Points, in no order, along strands that fork, close into loops and pass close to each other.
Points whose rows are less than 156 apart are linked; no others are. Some points are linked to none.
toli: [ 43  22 -38 -26  36  11 -12  35  30  23  -6  48 -35 -15 -19  53  28   7
  35  40 -66 -36   9   4 -10   4  43 -10 -36  -5  19  12 -15 -45  22  12
 -37 -36  -1  19 -35 -20  16 -36   8 -19   1  20  -4  -8  25   7 -45  25
  -2  -3 -49 -13  10  12  31  -3 -32]
fizet: [  4  -9  -8  16  -4  -8  -9 -38  -3  56  -1   6  42  26   0 -79 -62  -8
 -34 -24  58  28 -32  -4   7  21 -35  15  25  35  -1 -21 -16  40   9   8
   5  23  36 -26  17 -13 -13  25 -30   1 -23   3  21 -41   7 -16  14 -22
   4   4  26  33  10  -6  -4  38  30]
mos: [ -6  -6 -38  23 -20   6  13  17 -18  54 -31   7  33  26 -34 -46 -37  -6
 -14 -36  33  49 -22 -11   4  39  -3  -8   6  31  24  -3 -38  29 -26   2
  -2  12  13 -52  -7 -35 -28  25  25 -14 -14  -2   8 -33  -6 -38  21 -34
 -19  21 -27  47 -26  22 -30  43  10]
Vumib: [-15   8  10 -23  31 -10  -3  -4  27   4  19  31  -6 -14  12  28  18 -10
  -2  29 -15 -34  -9  36   0   2   7   4  12   1 -10  35  12  -6  -5   6
   9 -33  22  20  42  29  50 -14  -1  -6  26  12  11 -11  18   3 -24   9
  -1 -10  -1 -31   2  -2  13   2 -16]
tuli: [-26  -6  15  41  17 -41   4 -56  11   7  13 -59  44 -11   8 -21  17  20
 -18  20  69  -2 -14  17   9 -10 -49  11  49  36 -61   2   6  21   0  19
  39 -11  27 -13  57  42 -25  36  -5  -5 -19   3  15 -20  22 -11 -11  39
  20 -10  28  -9  35 -11 -15  48  18]
Pafe: [  4 -19  39  47 -26 -28  14  -5  12  -9 -25 -50 -14  -9  27 -12 -13 -16
 -34 -37  42  26  34 -67   2  -4 -36 -36 -16  -2 -12 -42  49 -11  28 -13
  43  40 -14  17  26   0   9  16 -19  11  -1 -62 -45  36 -33   4  38  -6
  19 -15   3   5  30  10  24 -19  -9]
Gifo: [-16  -4 -19 -27  10  28  13  20  11  34  -6  31  -3  22   2  -2 -17 -17
  -8 -27 -37   1 -25  34 -15 -27 -23   2  -1  -1  23  37 -24  13 -22 -10
  24 -10  21  -7  35 -13  59 -12  20   2   2  21   1 -25  30   0  10 -45
  -7   3 -24  22 -23 -21 -11  37 -17]
Tatud: [ 47  32 -34 -17  48  16 -47   7  27  21  21  38 -11 -13 -12  14   9   8
  43  53 -55 -44  -6   6 -24 -12  11  10 -15  -6  17  -3 -36 -17  26  11
 -43 -27  10  25 -51 -11   6 -42 -12 -18 -32  27   4 -26  46  10 -43  28
  12  -8 -39  -9  16 -19  15  12  -7]
Taru: [  3  -6  37  32 -15 -34  22  15  27 -19 -33 -45 -14 -21  37  16   8 -24
 -43 -19  31  23  55 -66   8  15  12 -40 -16  -3   2 -29  65 -31  16  -2
  35  27 -16  37  41   9  18  11 -31  19  41 -65 -48  52 -42 -17  42   7
   7 -17 -13  -7  25  22  35 -37 -10]
lif: [-18 -15  11  51 -29 -17   3 -30  -6 -10 -22 -79  19   9  -3 -43 -18  23
 -23 -30  60  25  -4 -33 -10 -29 -71 -11  19  20 -21 -40   1  21   3 -16
  51  37  -8 -25  20  -1 -38  33   5  12 -37 -23 -15   2   1  -6  24   3
  17   9  15  37  24 -26 -28  37  18]
bomo: [ 32  29  -4 -27  29   1 -14  17  52 -20  -5   0 -38 -36   9  73  40  19
  11  43 -43 -29  28   1 -22 -43   2 -26  -3  -8  34 -13   3 -31  20 -12
  -9 -52 -21  51  24  15  14 -46 -22 -10   3 -57 -35  18  30  -4 -17  59
  30   6 -53 -10  47 -12  52 -36 -29]
Gekif: [ 16   9   9 -25   3  -1  16  27  31 -38 -27  -8 -47 -38  25  73  35   2
 -16  -5 -24   4  52 -24 -10 -30  25 -42 -20 -17  48 -22  30 -48  19 -21
   2 -29 -37  55  31   9  23 -27 -25  12  38 -70 -53  48   2  -5   7  46
  22   4 -43  -5  44  -4  57 -58 -38]
sopok: [-14  16 -37  12   5 -20   7  36  29  64 -26 -10  20  -5   0  10   6  -4
 -11 -15 -25  -9  11 -39   0  33 -12 -14   9  28  11  13  -9 -23 -32  41
  15  11  33   3  16 -23  16   4  25 -31  32   9 -12 -28  22 -35 -17   1
 -15  23 -30  33  20   6  -9  52   1]
todus: [-27 -33  28 -44 -35  53  17   9 -45   6  10  67 -21  24  26  -9 -24 -43
 -18 -61 -30  11 -19  36  22 -12  16  24 -33 -31   9  34  -3  26  -2 -30
  -2  37  -6 -11 -35  -2  51 -11   7  33  11  46  16  17 -13  39  45 -59
 -12  14  45 -11 -63  -2  -4 -35  13]
Bubom: [ 12  16  -4 -27  39  17 -59 -18  44  18  38  61 -16 -28  16   7   4  -3
  26  43 -51 -69  -3  16 -21 -29   1  14   3 -12   3  13  -9 -20  32   6
 -26 -10  29  40 -33  14  49 -40 -30   2  -1  49   8 -27  57  27 -45  35
  26 -23   8 -27  29 -40  27  -1  -5]
Nuso: [ 46  11 -32 -25  38   4  28  31  -3  25 -26  47  -2  13 -28  24  -3 -16
   0   6 -10  34   3  10   3  54  53 -10 -41   5  22  14  -5  -9   2  11
 -38 -43  13 -15   1 -17  -1   0  10 -18  -9 -22   6 -10 -16 -23  -9 -13
 -26   1 -56  -4 -41  62  17 -15 -33]
tol: [ 20  27 -15 -50  44  11  13  36  23  -2 -21  55 -11  11  -4  53  10 -22
 -13  26 -44   5  10  28  -1  36  59   2 -21  -9  30  24   5 -14  -6  11
 -30 -42   4  21  13   3  33 -32   0   1  31  -1   4   2  -9 -24 -10  -1
 -38  10 -53 -16 -38  33  21 -18 -14]
kimor: [ 24  -6 -11   9  13 -10  -1 -23  16  75  -2  25  29  25   3 -57 -58 -29
 -35 -31  36  24 -10 -22   7  31 -25   0   0  32   5 -20  -5  18  25  13
   2  16  46 -12  17 -19  16  12 -41  -7 -22 -16   0 -43   7 -13  11 -20
   9  -7   4  24  11  19  18  22  -1]
Geru: [-17  -6 -10  25 -18   4  17  -8 -10 -13 -26 -79  16  12 -10 -22  -2  34
  -8 -31  41  34  -7  -4 -28 -47 -74 -19  16  16  -3 -20 -28  23  -6 -28
  54   8  -8 -31  27  -1 -27  19  22   3 -46 -25 -23   0  16 -15  22  -5
  10  14 -17  48   7 -35 -41  45  -4]
Nom: [-19  12  -8  -1 -19   8 -34 -18  14  28  17   0  14   4  28 -32 -29  -7
 -16 -26 -16 -23  10 -44   1 -11 -41  13  24   9  16 -19   0 -11  -6  16
   8  62  13  22 -18 -28  20   3 -18  17  23  33 -11 -28  21   9   0  -9
   1   3  35  31  44 -47  -3  30  26]
Vil: [-34 -29  13  32 -48   4  20 -20 -39  25 -26  -7  12  19  -8 -60 -39  -2
 -24 -59  44  33 -47   8  12   5 -38   8  13  18  -6  -2 -23  48 -13 -30
  31  38  -6 -53  -5 -17 -32  41  41   5 -21  14  36  -3  -4   5  36 -38
   4  11  28  42 -15   7 -36  37  20]
Sok: [ 18  18 -27  24  22 -35  17  27  53  52 -52 -46  21  -3   9   7  -2 -10
 -43  -7  17  15  43 -72 -20  37 -28 -38  -1  33  22 -18  12 -24   6  34
  32   8  37  18  35  -5   8  -7 -33 -16  -1 -64 -36  -8   3 -52   7  18
  -2  19 -42  30  25   4  19  22  -6]
zite: [ -4  20 -27  24  -4 -21  -3  16  32  50 -21 -34  27  -1   8  -9  -9  -2
 -23 -16   2  -6  25 -68  -7  26 -33 -18  14  31  12 -20  -2 -24 -14  38
  23  34  27   8   8 -25   1   9  -6 -16  18 -12 -25 -26  15 -36  -4  10
  -6  19 -17  36  38 -11  -6  48   9]
Rutos: [-27 -17  30 -31  -4  13  25  14 -22 -73  -2  -3 -35  -7  -8  37  35  15
  24  12 -10  -7   1  65 -12 -46  21 -11   1 -40  -9  35  10   6 -17 -38
  26 -44 -33  -7  44  25  25 -18  40  11   1  -6   4  47 -16  17   1 -13
  -6   0   9 -30 -44  -7  -7 -21 -24]
govu: [-34 -28  27  48 -14 -32  10 -52 -23  -5   6 -34  36   1  -3 -47  -4  20
 -16  -2  72   9 -37  16  21   9 -29  25  41  20 -45   1   8  36 -10   1
  25  11   6 -33  26  22 -43  48  11  10 -14  21  45  -6  -6   5   2  11
  14  -8  54   0  14   7 -26  35  29]
lomo: [  7 -14  35 -21 -20  26 -16 -36 -23 -30  31  16 -30   9  30 -22 -36 -17
  -3 -38  -1   6   3   2  -6 -35 -29  10 -26 -21  -1 -23  18  19  47 -46
   3  30 -19   5 -39   8  15 -10 -29  25 -29 -13  -1  18  -3  49  24 -14
  34 -15  47  -7  -6 -24  23 -42 -17]
pator: [ 13   0  28   9   0 -27  32  23  32 -20 -35 -23 -27 -33  36  49  25 -22
 -39 -14  12  20  60 -49   6  16  35 -44 -29  -2  20 -21  62 -45  20   0
  12  -6 -18  49  43  14  24  -1 -36  13  54 -71 -44  55 -30 -20  23  28
   9 -17 -29 -16  30  28  53 -58 -33]
bozur: [-28  -1 -31  22 -23  -2  16  22  -1  35 -46 -20  39  24 -16 -26 -28 -11
 -35 -38  24  46  -6 -24   4  33 -23 -13  18  26  31   2 -23  22 -47  22
  19  21  12 -30  20 -24 -15  24  27  -3  13 -10  -6 -20 -13 -51  23 -32
 -35  28 -27  52 -20   8 -37  42  31]
mulus: [-34 -27  45  15 -14 -19  13 -40 -18 -25  23  -7   5  -8  17 -18   0  -1
 -10  -5  41  -8 -22  24  23   3  -9  24  18  -7 -39  15  33  23   1  -7
  23  11   2  -3  22  32   7  31   6  10   9  20  32   9 -15  30  -3   0
  13 -24  62 -28   1   9  -8  -4   6]
loman: [-24  14 -12  -8 -14   3  -4  17  -8  -7  -4  -3  19   8   1   6   4  -1
  -6   6 -23  -3   8 -12  12  23  16  15  19   1  19   8  -4  -8 -42  27
 -12  27  -9  11 -13 -11  -8   4  10   8  41  25   1   0 -15 -16   1 -11
 -35  16   2   9  -5  -7 -29   8  34]
ved: [-18 -21  27  44  20 -47  15 -43  20  12  11 -59  23 -25  15  -1  23   4
 -14   6  70  -1  -2   1  12  -9 -37  -9  23  30 -60   4  33   7  14  13
  50 -17  24   1  71  47  -4  31  -6 -14 -16 -23  -2 -13  15  -1  -7  40
  36 -27  24 -27  43   7   6  30 -11]
gofi: [-41   3 -34  21 -43   8  -9  17 -16  36 -21  -4  35  16 -17 -27 -12   2
 -15 -26 -15   7 -10 -23  20  25 -10   9  26  18  31   3 -31  15 -68  35
  -6  42  -2 -17 -24 -38 -28  25  35   7  38  42  14 -16  -4 -23   7 -26
 -39  32   4  43  -2 -12 -43  44  60]
mol: [  8  -4  40  -6   6  -6  17 -17 -22 -94  12 -21 -18 -18   1  29  25   1
  20  32  36  15  16  31  11  -2  49  -3 -12 -19 -20   1  32  -1   2 -15
 -19 -45 -34   8  17  42 -30  13   5   1  -6 -38  12  47 -48   4  -7  11
   1 -26  10 -48 -30  29   9 -63  -6]
lizaz: [  4 -16  30  26  -2  -9  14 -27 -28 -80  10 -54  -7 -20  -8   6  20  18
  26  14  51  23   2  21   4 -20   0  -7 -10  -9 -38 -15  19   7   9 -20
  -1 -39 -31 -11  15  41 -50  21  16  -8 -39 -43   5  38 -34  14  -5  12
  23 -22  15 -30  -8  18  -4 -35  -8]
pugun: [ 30  10 -19 -45   9  58   4   0 -24  -8   4  26 -13  46  -9 -33 -46  -9
   0 -33 -17  42 -13  19 -25 -25  -2  12 -33  -8  41  -8 -27  34  18 -41
 -17   5  -6 -24 -31 -25  -6 -15 -11  19 -50 -18  -6  -6   2  16  35 -45
   2  -2 -27  28 -53 -12  -9 -14 -19]
kavu: [  3   0  10 -26  39   5 -32  -9  49  16  29  61 -37 -40   8  34  26  -4
  20  37 -40 -74  -6  38 -15 -31  10 -10  -1 -10 -13  34  13 -25  27  -6
  -2 -43  21  32  12  26  67 -37 -18  -3  13  26   3 -16  49  30 -45  35
  31 -25  -1 -44  26 -20  44 -17 -36]
doki: [-11   4  -6 -15  29  12 -16 -18   0 -10  17   2  15  12  -7 -14   8  23
  22  35 -11 -18 -40  66 -31 -51 -35  20  27  -7 -13  27 -35  36  -5  -8
  22 -34  14 -12  31  20  19 -12   8   1 -28  34  26 -13  35   6 -10  -4
  10  -6  -5  -5 -16 -31 -22  35   1]
fol: [  7 -11  40  -2 -24   0 -12 -37 -24  -8  26  20  -4  27  34 -41 -56 -26
 -37 -36  26  22   3 -22  13   2 -15  19  -7 -20 -13 -33  29  28  34 -24
  -4  55 -10   1 -21  -4   0   0 -40  31 -13 -13   1  11 -36  32  43 -23
   8 -15  53   2  -3   5  24 -44  19]
mak: [ 22  -8  -7  17  -4  -9  26  14  -7   6 -28 -25   3   6 -14  -3 -13  -5
 -14 -33  28  46  16 -37  -3  26   4 -31 -27   3  10 -21   9  -6  13  -7
   6   0  -2 -17   7 -18 -19  15   4 -12 -19 -49 -20  11 -30 -14  19 -16
   0  -5 -27  20 -15  37   7 -10 -26]
libil: [-35 -13   1 -16   3  13 -35   4  16 -10  30  41 -27 -40  -1  21  48  14
  46  52 -59 -91  -4  41 -10 -36  40  13  14 -33 -20  45   4 -31  -3  18
  -1   3   4  28 -32  16  53 -33  10  -1  32  88   8   1  27  16 -47  32
   8  -9  35 -54   9 -40  -8  -4  18]
Sura: [-19 -15  14  24 -42  -7  34  24 -31 -10 -40 -14  12  13  -4  -8 -18 -15
 -30 -48  29  55   7 -30  19  35  13 -20 -11 -11  -1  -7  13  11 -21 -17
  14  24 -21 -28   5 -16 -24  26  36   2  14 -24  -7  25 -53 -12  45 -42
 -27   8  -6  23 -44  44 -21 -11   4]
Vod: [-24 -26  46 -33 -34  32  19   2 -42  -7   8  44  -5  23  34  -6 -30 -47
 -49 -62   1  24   2   9  27   8  14  18 -21 -34   0   8  17  24   0 -30
  -2  40 -15  -8 -12   3  35  -1   3  37  21  13   7  28 -46  27  60 -52
 -19   8  36 -10 -54  19   5 -49  19]
datu: [ 19  17   6  32 -22 -17 -30 -31  -3 -36  15 -47  14   9  -4 -29 -20  15
   0  26  23   0  20 -51   5   7  -7  10  17   7  -7 -57  15  -9   5  20
 -20  39 -24   8 -39  -9 -67   7 -43  11  -3 -24 -11   6 -22  -1   4  19
   3  -5  32  10  38 -21  -7 -16  43]
zuzu: [  5   0 -40  11  -9   3  17  29 -25  30 -14  19  15  14 -40 -13  -5   3
  18  -6   0  28 -22  -3   4  39  26  -2  -7  10  17  14 -32   7 -30   7
 -22  -4   1 -37 -23 -30 -27  19  43 -20   1  14  13 -20  -7 -17  -4 -25
 -24  16 -26  17 -32  35 -29  26  -4]
Goza: [ -2  11  -9  -3  -3   1  11  21  -1 -63 -10 -63 -11  -1 -12  36  32  44
  20  12  -4   8  18  15 -33 -48 -26 -18  13 -19   8  -3 -16   0 -24 -21
  24 -29 -31   4  38   6 -17 -13  26  -1 -11 -33 -27  33   1 -11   6  10
   3  15 -33  18  -1 -29 -23   2 -16]
nisa: [-24 -17  12  -9   1  -1   3 -12   2  17  23  34  -1  -3  14  -7  -2 -15
   5  -1  -7 -22 -26  25  14   3   1  15   5  -3 -17  33  10   1  -8  10
   7   1  18   6  10  12  42   7  13   3  19  40  19 -18  12  23 -20  -9
   5 -17  32 -22  -1  -3  -2  12  -8]
Kos: [ 34  32 -26  -5  24 -21   5  39  39   3 -23  -8 -33 -32 -10  75  53  19
  25  43 -51 -26  30 -16  -7   6  42 -26 -25   9  15   1   8 -55   8  18
 -27 -38 -11  36  -8  -9  -7 -31   4 -35  20 -20 -19   9  19 -17 -36  51
   6   7 -62 -12  39  16  31 -13 -31]
Vuzot: [ 37  -6 -20  21 -10  -6  -6  -2 -32  11  21  25   6   3 -36 -25  -7  10
  43  14   8   5 -13 -14  13  32  39   9 -21   0  -5 -14 -16  -3  11   4
 -53   0  -7 -27 -74 -25 -57  10  -3 -22 -29   6  21 -13 -21  14 -18   5
   7 -15  10  -6  -4  42   3 -22  -5]
nanup: [  0   4  -8 -46   3  42  13  13   0  -1  -8  22 -10  32   7  -3 -31 -21
 -20 -40 -25  24  -4  17 -17 -24 -19   3 -11 -11  39  10 -13  18  -6 -28
  11   5   1  -3  17 -14  37 -15   3  24  -8  -8 -14  -5   7   3  31 -45
 -10   3 -22  29 -36 -19  -8   3 -17]
kuzo: [  7 -17  31 -14 -36  29 -26 -31 -49 -51  38   9 -34  -4  20  -8 -11   6
  32 -12  -8  -9   7   0  -5 -31  -3  18 -32 -34 -15 -24   9  12  44 -32
 -17  33 -32   3 -81  10 -16 -12 -20  20 -32   7   3  40 -14  56   9   8
  34 -11  67 -22  -8 -15  14 -57   1]
Buder: [-12   5  -2  29   4 -21 -15 -41  -7  25  12 -10  57   9  -9 -62 -18  12
 -18  25  55   4 -34  18  18  35 -17  36  54  33 -19  -8 -15  43 -17  30
  -9  -3  26 -24  15  12 -43  35 -17   7  -6  24  46 -28   7 -22 -13   9
  -5   8  34   7  16  -6 -26  41  56]
dugo: [ 26  -1 -15  43 -24 -19 -18 -15 -27  27  22  14  29  15 -29 -60 -32  15
  13   5  35   8 -20 -28  20  41  17  16  16  14  -5 -32 -12  16   4  15
 -41  24   4 -35 -58 -33 -70  18 -21 -16 -21   9  29 -20 -19   0  -6   4
   6  -3  32  14  19  24  -1   4  26]
Lil: [-35 -25  11   3 -48  28  20  -1 -41   9 -15   7 -11  15  -2 -42 -24  -4
  -3 -58  -1  15 -37  19   6 -18 -32  11  -8  -3  -4  12 -25  36  -6 -39
  23  40 -15 -39 -26 -19  -8  21  46   7 -16  31  29   5   8  32  30 -45
   5  11  34  23 -34  -8 -37  20   2]
momus: [-29 -33  24 -18 -39  36  13 -10 -30  24   8  45 -19  17  27 -42 -39 -28
 -10 -68 -20   2 -35  28  15 -21 -26  25 -17 -10  -1  24  -9  31   8 -35
  18  44   2 -16 -26  -9  40   9  17  17   0  48  26  -6  16  49  31 -51
  14   0  53   7 -30 -18 -11   4   2]
Keros: [ 24   5  15   5 -27  18 -40 -42 -36 -62  32 -26  -7   8   1 -25 -20  20
  26  17   4   1  15 -25  -7 -20  -7  17  -9 -24   6 -51   1   7  29  -9
 -36  37 -44   8 -84  -2 -62 -12 -36  18 -40 -18  -6  25 -23  32   7  14
  22  -6  50  -1  14 -27   5 -48  32]
Vop: [-42 -20  -2 -11 -15   7 -16  21   6   8  17  30 -24 -32   2  26  44   4
  31  12 -55 -74   0  12  12 -15  42   3   6 -19 -17  45  10 -44 -17  24
  -2  23   1  21 -35  -2  46 -15  21   0  55  85   4  -4  15  18 -31  13
 -10   5  34 -39  16 -22  -6   1   9]
nif: [ 23 -21  -8  29 -10 -19  13  -1   1  67  -4  12   6   9  -8 -36 -30 -15
 -12 -43  20  15  -2 -46  10  26 -15 -17 -25  18  -3 -21   4  -9  25   4
   4  24  23 -18 -11 -33   5  19 -10 -18 -15 -14  -8 -25  -1   5   7 -12
  13 -17   3  22  21  33  19  10 -26]
ves: [  3  28  -4 -15   8  -7   1  12  11 -20  -2 -10   6   0   5  27  11  -5
  -3  27 -17  -5  25 -16   4  26  27   7   6   5  12  -5  12 -25 -16  21
 -16   4  -7  24  -4   2 -10  -5 -10   0  33  -6 -10   5 -13 -22 -12  12
 -21   4 -16  -6   6   6  -2 -11   8]
ref: [  1  -8  22  46 -27 -15  -4 -20   4 -35 -14 -76   0   4   9 -27 -23  10
 -20 -22  48  29  22 -55 -10 -24 -55 -19   2   4 -11 -58  26   0  16 -13
  37  37 -23   4   9   4 -28  13 -19  15 -25 -59 -39  26 -19   0  33   1
  17  -2  12  22  30 -23  -5   1  15]
kaleg: [-18 -29  23 -46  -9  34   9   7  -5   0  19  66 -34   3  20  15  -1 -34
  -4 -32 -32 -20  -8  37  12 -15  19   4 -22 -25   6  36  14  -7  10 -21
   7   5   8  10  -5   9  79 -15   1  28  27  40   4   3   5  36   5 -26
  -4  -7  29 -29 -29  -4  20 -30 -22]
fug: [  4  -7  17  13  32 -24  16 -26  27  14   7 -29   6 -18  13  13  10 -10
 -19   1  45  12   1   4  -1  -5 -31 -14  10  16 -22   3  25   5  23   2
  34 -35  28   6  68  33  21  10 -21 -11 -19 -40  -7 -10  11  -7  -9  20
  30 -23  -1 -18  24   9  20   5 -32]
bam: [ -6  33  -1   9  18 -16 -13 -22   9  -7   4  -7  52  15  -2 -35 -13   1
 -29  47  28   3  -4   6  16  52   8  38  48  23  -4  -7  -7  30 -32  38
 -22  -5  17  -6  12  14 -39  19 -28   9  14  -1  33 -15 -14 -39  -7   0
 -32  10  11   0 -10  -3 -32  11  67]
vob: [  9  32 -24   8  42 -12 -46 -11  39  42  22 -17  24 -18   8   4  20  29
  26  44 -22 -47 -10   5 -23 -28 -50   8  34  20 -29   0 -37   0   3  18
   0 -22  38  10   9   8   9 -17  -5 -31 -33  21   3 -43  63  -7 -32  33
  21   7 -30   8  40 -40  -3  53   3]
birur: [ 19   9   4 -38  36  32 -23 -30   0 -19  30  31  -4  18   2 -17 -25  -6
  14  25 -10  -5 -21  48 -28 -39 -20  26  -4 -14  16   4 -15  32  24 -21
 -10 -26  14   7  -1  19  20 -19 -32  17 -39   1   7 -15  24  19  -5  -8
  20 -20  -1 -11 -21 -27   3  -7 -14]
mumem: [ 37  20 -36  19  29  -1 -36 -24   7  22  22 -33  20  -7 -20 -25   5  21
  36  40   4 -10 -19  -1 -20 -22 -39  10  10  24 -16 -23 -43   7  19  10
 -24 -26  18  -9 -24   4 -40  -3 -21 -25 -66   1  -5 -37  44  -2 -35  31
  24   1 -17   8  34 -23  -5  38   2]
pip: [ 16  -3 -17  34   4 -11 -11 -25 -16   3  18 -37  17  -3 -26 -23   7  26
  37  18  28   3 -22   2  -7 -16 -29   5   8  20 -25 -19 -24  11  11   4
 -10 -15   3 -26 -17   4 -55  18   2 -21 -50   5   7 -21  22   9 -25  24
  23  -6   7   2  24  -6 -18  32  -8]
Las: [ 49  -7  -5  -2   3  12  -7 -16 -27 -22  26  13 -18   0 -25  -5  -4   4
  45  17   0   7  -7   4   0  -1  23   5 -39  -6  -2 -20  -5  -4  31  -6
 -45 -22 -13  -8 -57  -3 -41  -1  -8 -11 -46 -16   7   1 -14  26 -18   9
  19 -26   5 -17  -4  27  19 -38 -19]
kup: [ 29  21 -40  -1   2  -3  11  38 -15  16 -18  34  17  16 -36   7  -4  -8
  14  13 -12  28   1 -17  13  70  67   4 -18   5  25   6 -19 -12 -25  24
 -55  -3  -7 -18 -43 -33 -44   4  15 -19  17   6  12 -11 -27 -31  -5  -8
 -44  16 -34   5 -34  53 -12  -8   6]
Besu: [ 20  47 -35   3  70 -12 -43   6  36  48   6   9  28  -7   0   4  15  21
  28  65 -31 -38 -26  12 -15  14 -19  21  29  15 -19   9 -56  11   2  22
 -22 -40  41   1  12   9  15 -29  -4 -38 -30  19  21 -40  58 -27 -25  22
 -13  20 -61   9  -2 -15  -2  59  25]
Seri: [-21   5 -16  21 -20  -5  17  18 -13 -54 -25 -88   9  10 -26  13  31  56
  10  -7  14  25   9   5 -32 -43 -46 -19  21  -8  -3 -11 -31  12 -38 -20
  37 -12 -32 -25  26  -4 -41  12  52   0 -18 -22 -24  29   2 -23  15   3
  -8  25 -33  39  -8 -30 -51  27   2]
Tati: [ 10  -8 -11 -46  10  16  22  55   8   7 -16  69 -47  -4 -13  76  37 -14
  10   4 -63 -15  21  21  10  14  82 -21 -40 -23  21  34  14 -54   6   3
 -25 -23 -11  19 -14 -10  44 -32  18   8  51  33 -10  13  -8   3 -18   1
 -37  11 -27 -29 -21  30  37 -37 -34]
kubiv: [-30  -3 -26   2 -10 -15  14  41  24  50 -19   9   0 -15   5  34  18 -14
  -7 -25 -47 -22   8 -23  16  22   8 -16   1  11   7  36   5 -37 -33  31
  15  14  19  13  15 -22  42   4  40 -21  58  33 -14 -21  16 -13 -19  -5
 -21  15 -16  11  18   6  -4  37 -12]
Ruv: [ 11  19  21  -1  20 -20 -10 -32  10  -6  18  12  35  11  12 -24 -25 -19
 -31  42  32   3   5   1  31  56  33  34  29  14 -10 -12  24  16  -4  32
 -31  -4  18   6   9  20 -26  16 -52   9  17 -10  27 -10 -31 -21  -4   3
 -16 -17  24 -22  -5  19   0 -28  42]
sim: [-36 -19  32 -14 -50  22  22  20 -50 -19 -15  16   8  20  17  -1 -15 -28
 -37 -52   2  36  -1  -4  34  21  19  13  -8 -27   6   6  10  25 -29 -15
  -2  41 -31 -12 -21  -4  -3   8  29  31  30  10   7  34 -55  10  56 -50
 -38  23  25   6 -57  18 -21 -35  32]
Baz: [-42 -11  -5   2 -22 -23  23  53  14  22 -20  -2 -20 -26   8  57  46 -10
   2 -19 -43 -28  18 -22  22  23  40 -21  -6   1 -14  40  32 -56 -33  29
  11  18  -4  22   5 -12  33   5  36 -16  92  39 -20   1  -6  -6 -13   7
 -27  13  -5 -18  20  17   2   6 -16]
gad: [ 21  21 -10  41 -26 -18 -30 -17 -12   3  12 -20  38  14 -18 -55 -20  23
  -3  28  27  -4   3 -46  18  38  14  21  35  16   0 -42  -2   5 -11  33
 -38  43  -7 -15 -53 -30 -83  17 -40   2   5   5  16  -7 -23 -16  -3  10
  -9   8  35  20  30  -7 -16   2  61]
sev: [ 23  53 -10 -40  48   5  -6  24  37 -22 -17  23   1   7   5  54  12  -5
  -9  50 -36  -3  20  17 -12  23  32  12   3  -6  35   5  -7  -7  -7   8
 -28 -38  -1  38  17  13  13 -43 -16  -3  13 -25  -2   7   1 -38  -9  19
 -29  16 -63  -2 -20   5  16 -11   4]
gogo: [-36 -23   7 -14 -25  -3   8  40   2   6   5  19 -41 -37   7  55  54  -1
  24 -12 -49 -53  17  -7  14  -3  46 -19 -11 -14 -16  37  27 -65  -8   5
   8  21 -14  25 -18  -7  44 -12  29  -1  74  55 -16   6   2  19 -20  12
 -14   9  15 -34  17  -2  12 -16 -23]
kir: [ 23   5  20   2  38 -18   2 -33  15   0  17   1  14  -5   4  -3 -10 -22
 -10  27  36   9   3   7  11  26   4   7   1  20 -18 -10  22   6  26  16
 -12 -36  23   8  31  30  -5   8 -38  -8 -15 -35   8 -15  -9  -6 -16  16
  10 -28   0 -25   4  26  23 -21 -10]
Los: [  4   8 -12  -3  11   5 -10  -6 -19 -35  16 -15   4   2 -25  -3  24  33
  44  44  -5 -17 -16  34 -20 -25  -1  16   9 -12  -6  10 -26  13 -14   2
  -7 -21 -11 -13 -15   7 -23  -1  18  -7 -26  26  15   1  10  11 -28  12
   0  -3   1 -14 -12 -13 -30  13   6]
kopa: [-15   7 -18 -12  30   2  -7  20  29  35  -1   5  12   4  -2  18  18  19
  11  19 -35 -26 -29  45 -27 -38 -37  -4  24   3 -14  44 -35  13 -19   4
  35 -39  24 -13  64   5  49 -20  24 -25  -4  26   9 -21  43 -12  -4 -10
   1  10 -35  11  -3 -21 -12  58 -13]
nopot: [ 44  10 -16 -28  14  41 -19 -17 -28 -31  23  21 -14  22 -18 -18 -21   7
  34  17 -17  10  -9  21 -22 -21   9  20 -30 -20  27 -14 -25  23  24 -21
 -39  -9 -15  -6 -57  -8 -24 -17 -18  11 -57  -4   4   0   4  20  -4  -8
  10 -12  -4  -2 -30 -12  -2 -23  -5]
dazut: [-10  -8  20 -12   2   5  14   5 -11 -87   1 -48 -28 -10  -6  36  34  35
  26  11   9   3  10  46 -23 -69 -18 -17  10 -32  -8   5   1  13 -11 -42
  29 -46 -39   0  54  25  -4 -14  27   4 -22 -40 -14  49  -6   8   8   4
  16   2  -8  -6 -10 -25 -12 -16 -29]
peson: [ -8 -29   0 -30 -21  14  21  59  -5  12 -14  45 -59 -22  -2  74  52  -7
  14 -28 -59 -21  28 -11  11   5  64 -32 -48 -21   7  23  22 -72  15  -9
  -8   6 -15  20 -33 -21  43 -20  24  10  65  36 -21  20  -9  23  -8   0
 -23  13  -6 -25   1  20  38 -40 -41]
fesul: [ -3  -6  36 -33  13   2  24  12 -11 -83   3   6 -42 -20  -1  59  43   3
  26  33  -1  -6  20  60  -1 -25  60 -16  -8 -34   0  28  28 -11  -4 -26
  -2 -61 -34  12  44  41  14 -15  13   6  14 -23   2  53 -29   5 -13  13
  -7 -12  -1 -52 -32  13  21 -58 -23]

A tip is a point with one link. Name the tips that can be reached along the links from each point below, in the order of the rows.
mak | Vil, lizaz
tol | Sok, libil
Las | fol, Besu

A fork is a point with three links, a tip a point with one. Leave the first point through the second and follow the links. Name the first fork or tip that comes.
bozur, gofi | tol
Taru, Pafe | lizaz
Vuzot, dugo | fol
fol, lomo | nopot
Sura, mak | Buder
nif, mak | todus
Buder, bam | govu
bomo, Kos | nisa
Sok, zite | gogo
Besu, vob | doki

A piece is all that can be reached along the links. How many separate loops has the piece of each point below (a circle has one, a figure eight two, a Y none), and how many tips (points with one link)?
bam | loops 2, tips 2
gogo | loops 1, tips 2
fol | loops 1, tips 2
